Each row is a point on a landscape with many valleys, with its height.
A ball rolls from a point to the lowest of its 2 nearest points, and stops where none of them is lower. Distance is the straight distance between rows; heights are no part of it.
Bobu: [  11  -13 -106  -24    8   -9    2    9   34   39  -17  -35   32  -14
  -32  -11   43  -23   11   -5   22   45   11   -1]  (h 2.58)
guv: [ 12 -46 -44   3 -15 -41  20  15 -21 -21 -11   7  36 -19  29   2  21  34
 -40   0  30 -25  61   7]  (h 4.90)
vev: [-26  -1 -48 -37 -19 -23  67  -6 -23  14  30 -76  21 -45   3  -7 -47  22
  76 -45 -41  23  45 -10]  (h 4.69)
sud: [ 27 -51   4  63   1   1 -37  -6 -50 -12 -62  23   0 -17  23 -74  76 -36
  31 -10  29 -35   0  21]  (h 2.98)
Delef: [  3 -11  -3 -39 -26   7   5  12   7 -25  70 -63  19  10   4 -19 -86  30
 -15  17  -9  52 -14   8]  (h 3.85)
muk: [  2   8 -75  -5 -26 -33 -16  43  10  -5 -17  -5 -44 -26  -5 -34  36 -59
  51 -37  19 -66   5  15]  (h 4.44)
Luro: [ 21  21 -66 -16  31 -34 -35  10  24  47  32  30 -15 -35   7  60  31  23
  78 -19  80   8  14  -7]  (h 5.92)
tir: [-73 -31  76 -34  25  70 -32 -35   9 -13  38 -32 -21  49  27  54 -65 -42
  11  46 -48  15 -20 -14]  (h 1.05)
Lize: [-26  -7  61 -50   1   9 -19 -13 -40 -45  30  31 -20   5 -19 -33 -27 -26
  26  12 -68 -12 -13  32]  (h 1.58)
Derig: [-18  21 -14 -17 -49  42  69   4 -11  -1  38 -55  -4  51   5  31 -62 -21
  22  -1  -7  20 -32   1]  (h 5.50)
duf: [-21  28   2 -11 -38 -30 -50  11   0 -87  17   5 -86  -9  24 -52   3  50
   6 -42  94 -96 -21  15]  (h 1.28)
zup: [ -5  19   7  48 -11  18  -2 -32  12  24 -40  53  48  12 -35   2  21  29
 -65 -16  -2  21  74  25]  (h 4.07)
Gezi: [-51   8  27  43 -12  35  -2 -56 -16   6 -46  20  47  13  -4  51  -1 -14
 -54  17 -47  10  33   7]  (h 3.71)
Garu: [-38  16 -42 -19 -34  10  56   2 -79 -24  46  -5 -11   3  27  43 -27 -13
  17  -8   2  22 -41  11]  (h 5.78)
nadut: [ -9  74 -27 -18 -20 -16  20   4  33 -26  -2  31 -15 -15  27  -3 -22   5
  42  36  31 -25 -40  41]  (h 2.19)
leviz: [ 27  -5 -43  41  23 -42 -28 -14   9  22 -16  36  -9  20 -43   0 105  21
   7 -40  51   6  -2   9]  (h 4.10)
tig: [ 14   0 -92  24   2  -8  -8   8   1  44   9  -4  20   7 -32 -47  73  16
 -24  36  34  -7  28 -36]  (h 3.29)
Vuv: [-22  45 -27 -27 -14 -24  43  11   0  21   4 -10 -27   9   6  13 -55  79
  -7  18  37  51 -16 -17]  (h 3.06)
Nol: [ 23  -5  71  71  63  48  10 -34  26   8 -38  75  27  29  -5   4  17  -4
 -34  33 -42   9  10 -25]  (h 2.67)
bige: [-18  -1  95  23 -23  11 -17   5  -8 -72 -66  36 -21   2  38 -17 -47  -6
 -11  -7 -44 -47  -2 -15]  (h 6.05)
vaku: [-13  54 -20 -11  -5   8  46 -17 -32  31  -9  38 -18 -28 -11   8  34  14
  -1  -2  32 -84  -9  27]  (h 6.46)
bivi: [-12 -28 -20  50  31 -30 -25 -22 -14  16 -45   6  32 -46 -30  55  35 -23
 -25 -34   4  68  13   3]  (h 3.52)
risep: [-30  41 -39 -34 -26   5  39   2  26 -39   6 -30 -21 -31 -10  -8 -57 -14
 -23  42  37  -6 -36  -6]  (h 3.18)
tise: [ -8 -28 -66 -51  -2 -37 -49  25 -29  14  12   4 -54  -9  47  -9  70  34
  -9 -36  68 -66  54 -33]  (h 2.23)
Padem: [ -3  16  37 -15 -29  10  41   4  40 -38  22 -21 -53  -6   4 -11 -68 -26
 -51  13  10 -23 -36  -1]  (h 2.85)
kugor: [-13   7  -1  31   5  23  53 -48   7  37  16  21  36  -9 -55  52   3 -25
  15  26 -13  20 -14  -6]  (h 5.33)
Roza: [  5 -13 -63 -39  11 -47 -83  35  15  59  29 -10 -70  14 -13   9  43  42
   1 -48  45 -42  71 -28]  (h 1.63)
kubi: [-19 -36  11  18  19  40  78 -63   7  28   2 -55  74  10 -30  32 -23 -19
  22  24 -28  68 -14 -33]  (h 4.97)
muni: [-27 -23  84  -8  44  48 -43 -56  41  26  -1 -25  33  43   3  41 -41 -20
 -36  47 -58  30  -8 -17]  (h 1.61)
Gamu: [  9   3  13  33 -14 -25 -16  -4 -18  -1 -28  15  -8 -25 -18  63 -26 -26
  -2 -29 -13  27  31  32]  (h 2.77)
Boki: [-22  46  82  15 -20  60 -35 -12  -5 -53  23  46 -12  48  96 -14 -28  14
  -6  40  -1 -32 -18   4]  (h 6.06)
zale: [ 37  -8 -45 -28  34 -79  -4  -6  34   7  51  -3   5 -43 -10  60  17  18
  31 -27  23   8  30  18]  (h 5.68)
voneb: [ 21 -60  74  45 -15 -14 -11  22 -42 -34 -23  45 -17   2  15 -60  28 -11
  36   2  13 -41 -12 -15]  (h 2.30)
Vis: [ 12 -19  76   9  -5  19 -32 -17 -24 -48 -66   6 -32 -19  49 -34 -15 -33
 -27  -3  19 -79 -32  38]  (h 6.17)
Daf: [-10  -1 -58 -59 -11 -30 -72  65  -6  19  28 -52 -56 -21 -10   0   7  16
   7 -45  16  -9  19 -14]  (h 0.89)
ses: [ -6  23 -34  -4  45  13  13 -21 -11  75 -21  34 -14 -72 -32   0  87  10
 -11  -1  36 -22   4   5]  (h 6.69)
tanub: [ 26  -3 -14  45  -4  31 -42   8   9  43  -6  12  26  22 -36 -16  -2 -38
  18  22  27  67  11  33]  (h 4.79)
sabam: [-15   6  45   6 -35   6  17 -74   5   7  47  27  29  36   6  44 -16 -28
  -5  42 -22  -7 -33   1]  (h 5.61)
Sav: [ -7  11 -43  20 -52  -4  32  21  11 -24  43 -86  14   1   0  34 -52 -12
  57   1   0  32 -32 -17]  (h 5.24)
Guzos: [ 12 -37 -26   4   1   2  -4  19   4   6 -10 -13  56 -11  -6  -5 -42 -20
 -16  32  11  83  34   0]  (h 4.43)
sibol: [-16  22  45 -41  14  27 -23   5 -16 -66  16  21 -27  14  32 -69  -5 -13
  -9  16 -32 -34 -52  23]  (h 2.17)
Kavul: [ 23   2  18 -40  11 -17   0   5 -32 -20   6 -15  15  16  15 -28  24 -16
 -37  -9 -26 -32 -30  31]  (h 2.61)
Vuki: [-49 -31  70 -59 -43  19 -18 -21  -1 -58  53 -30 -23  18  -2 -12 -71 -36
  14  -3 -66  37 -10  -4]  (h 0.95)
Lafen: [-37   7  28 -23 -53 -34  -5  14  -1   4 -50  14 -41 -24  20 -21  14   4
  19   9  21 -12 -17   5]  (h 0.38)
zod: [-22  45 -72 -35   3 -33 -59  64 -43 -11 -10   6 -63 -13  30  -6  -4  29
  44 -53  18   9  22   8]  (h 0.83)
Gar: [  3  35  53  10  -6   4 -11  31  21 -70  13   2 -78  -4   9  -8 -29  -1
  -3  -2  34 -40 -81  -5]  (h 2.28)
ritod: [-41 -14  80 -36 -14  22 -54 -37  35 -28  62  14 -50  45  13   4 -66 -46
  25  39 -24  19 -41   6]  (h 0.39)
dum: [-32   8  81  22  -6  24 -23 -28  19 -24 -11  23  12  14  70  11 -30   6
 -14  55 -48 -22   8 -20]  (h 5.93)
kiga: [  8   2 -22   8 -23 -19  55  37   4  20 -24   3  17  -9  -7  -1  38  19
  14   1 -22  11   2 -34]  (h 5.80)
Siz: [  8  10  -1 -12 -51 -14  68  54  24 -15 -21 -50  15  14  -5  -4 -35  31
  -6  -3 -40  16 -16 -56]  (h 5.96)
Tob: [ 30  18  19  49 -11  13 -40  -1 -18  54  -6  19 -30  23 -16 -50  19 -32
   6  15   4 -13  -6  13]  (h 5.10)
simuf: [ 28 -20  56  20   8 -23  15 -32 -30 -45 -22   3 -75   3  17 -45  -7 -58
  -1 -28  -2 -80 -20  54]  (h 6.33)
lisi: [-16  -2 -74  -8  44  26  10  -1 -11  64   8   5  24 -33 -59  20  85  51
   1 -43  15   3  45 -34]  (h 6.85)
vevub: [ -9   5  16  23 -30 -40 -49  29 -10   4   2  16 -47 -44  14  11 -29   2
  21   4  45  22  20  18]  (h 1.75)
ladur: [ 10   7  18 -12  27  -9  43 -42  -4   7 -23 -23  41  -4  37  39  10 -25
 -45  11 -48  11 -45  26]  (h 3.36)
daro: [-11 -43  34 -16  16  30  49 -35  38  13 -31  -4  45  67 -14   4 -29 -11
  10  17 -55  71   5 -27]  (h 4.71)
Gub: [  6  11  -7 -39  21 -10  58 -33 -13   7  29 -74  58 -13 -19 -36 -53  28
  32 -17 -72  42  20 -13]  (h 4.38)
zovak: [ 42 -36 -31 -13  -8 -59  32   8  19  27  25 -40  54 -21  33  46  -9  24
  25 -22  30  63  43   8]  (h 5.41)
Bos: [ -2   6 -41 -16  32  -8  46 -29  -7  59  30 -51  57 -19 -38   7   2  58
  -5  -5 -24  43  31 -13]  (h 4.02)
Dupif: [ 39 -10  74  27  -1  -6 -12  28 -18 -50  29  15 -13 -13  16  -7   0 -11
  36  -8  -2 -42 -71 -13]  (h 1.40)
Ruz: [-10 -11 -64 -26 -44  -8  21  59  -1  -8  66 -88  -2 -34   3  12 -38  -1
  86 -33 -15  -7   6 -37]  (h 4.98)
dunuz: [ -3  -2  46 -22 -21  -4  26  19 -11 -54  90 -65 -35 -49  -2 -19 -71  24
 -23  -6 -30   8 -24 -41]  (h 3.60)
nidoz: [-25  61  82  31 -41  82 -39  17 -26 -24  40  20 -63  29  48 -57 -32 -11
  -2  -4 -40 -37 -15   3]  (h 6.18)
ripo: [ 27 -25 -17  14  31 -70 -10 -27  26   7 -42  19 -10 -16 -46  12  49 -17
  -9 -24  10  13 -10  -2]  (h 4.03)
kef: [ -3  -8  59   3 -18  28  27  17   9   6  46 -43 -21 -28  -3 -10 -57 -20
 -19  21 -47  -5  10 -25]  (h 3.30)
Veg: [  8  37 -27 -56   7   1 -29  36 -20   6   5 -44  10  52 -46  16 -25  58
 -13 -16 -17  48 -31  18]  (h 1.33)
nize: [ 15  29  -4  66  18  26 -16  -5   4  36 -71  26  -3  19 -30 -44  74  -2
 -12 -33 -16 -24   7  -2]  (h 5.36)
meniz: [-26   8  24  35  58  50   1 -35 -34  -1 -52  45  39 -20  -1   9  16 -26
 -32  41 -50  24  17 -21]  (h 3.28)
voke: [-12  38  14 -20 -36  50  36   3 -34  22   0  29 -15   5 -33  -6  27 -28
  11  10 -12 -65 -48  34]  (h 6.26)
Suguf: [ 45   3 -72  29  47   0  12  21  28  18  30  44  37  -2 -19  26  47  -7
  52  -9  56  20  13  20]  (h 6.22)
dasom: [ 18 -30  27 -13 -13   8  37  -1  39 -25 -18  26  25  51   0   7 -45 -36
  -5   0 -40  12  31  19]  (h 4.46)
Tefaz: [ 17  27 -37  45  13  -8   4  45 -19  20 -60   9   2 -19  -2 -24  70  30
   9 -15 -20 -49  10 -42]  (h 5.57)
Fasin: [-12 -13 -13  51  16  12   8 -34 -33   4 -37  52  43  -4 -49  22  78  31
 -67 -17  31   0  21  13]  (h 4.37)
Nilok: [  3 -35 -17 -32 -27 -67 -38  22 -11 -41  -2  14 -59  -9  35 -42  32  45
 -19 -24  84 -94  32  -5]  (h 2.05)
fut: [ 10 -40 -70 -67  15 -42  -8  33  23  48 -11 -82 -10 -10 -22  15  17  13
 -10 -32  24  17   3 -24]  (h 1.74)
zukab: [ 21   2 -69  43  22 -16 -34   7 -16   3 -32  22   4 -36  33 -20  67 -47
  40   1  43 -33  13  15]  (h 3.76)
lel: [-13  50 -83 -28  11 -27 -14  31 -15  17  18   1 -31  -5  27  18 -21  54
  11  13  41  12  34 -29]  (h 2.24)
Tukem: [  8  -9  75  51  43  43 -27 -38  41  23  -5  19  16  82   0   5 -18 -11
 -66  40 -30  29  14 -37]  (h 2.08)
tadis: [ 29  -6  33 -14  12 -29   9   2 -11  11 -54  11 -11 -22  17 -39  59   6
   3  -4   5 -52 -41  28]  (h 1.79)
tizi: [-33  44  14  20 -73  30  40  30 -42  -2  23   6 -26  -8   6  25  -1 -24
  29 -16 -32 -29 -33  -5]  (h 6.07)
tido: [ 15 -62  22 -32  17  29 -13   5 -18 -17  15 -46  37  10  13 -13 -56 -28
 -10  28 -33  52  -9  14]  (h 4.12)
Zez: [ 55 -23  25  -1  65  20  50 -14  51  19 -45  -3  48  11  -5   8  -1 -25
 -52 -18 -46  43 -13  30]  (h 3.24)
Kesi: [  4  51 -16  23 -26  19  31  14  45   3 -45  53 -33   2   7 -35 -27 -58
  42  26   3  -9  -6  35]  (h 3.41)
Tose: [ 12   3  13 -22  36  16 -41   2  17  10 -13 -18  65  35 -53  24 -41  53
 -48   7 -25  33  -4   9]  (h 2.02)
defog: [ 21 -29  15   3  47  14  -5 -12  56  25 -14  -4  91  -9 -52  28  26  19
 -44  -9   0  49  -7   6]  (h 2.57)
sivip: [  2 -24  77  49   1  32 -21 -51 -19 -24  18  25  16  55  51  43   0 -35
 -10  41 -19 -27 -40  -5]  (h 5.79)
Sigos: [ 28   5  23  16 -12  10  28  24  30 -58  -2  50 -19  34 -11 -31 -51 -40
  41  23 -10 -14   6  23]  (h 4.09)
robar: [ 23 -73 -61  -1  25 -51  -2  12  13  21   2 -12  33 -32  17   0  43  26
 -24 -27  39  43  77 -15]  (h 5.13)
fem: [ 29 -37   1   2  30 -13 -31   9 -37 -12  -7  43  47 -10  -5  19  54  47
 -51 -22  45  -8  30  22]  (h 4.65)
Dal: [ 10  54 -24  -3   5  -1  17 -20  36  56  12 -31  12   4 -11   1 -10  45
 -29  26   7  42  -9   2]  (h 3.59)
ruvu: [  9 -21 -69   6  21 -20 -48  15  34  15   0  47  -4  18 -18  -9  76  43
 -12   7  66 -25  56 -29]  (h 3.69)

Call two points neighbours if one is among the 2 nearest of the other. Go from one point of each pair to the other, from neighbour to neighbour, staying as low as possible. Name the highest point that can't be avoided.
Dupif and Veg: Dal
duf and nadut: risep
ritod and Lafen: Kavul
Dupif and duf: Gar
zod and duf: tise
Veg and ritod: ladur

Where does a ball stop that starts at each point below?
zale: ritod
Ruz: zod
ses: zod
Suguf: zod
kugor: nadut
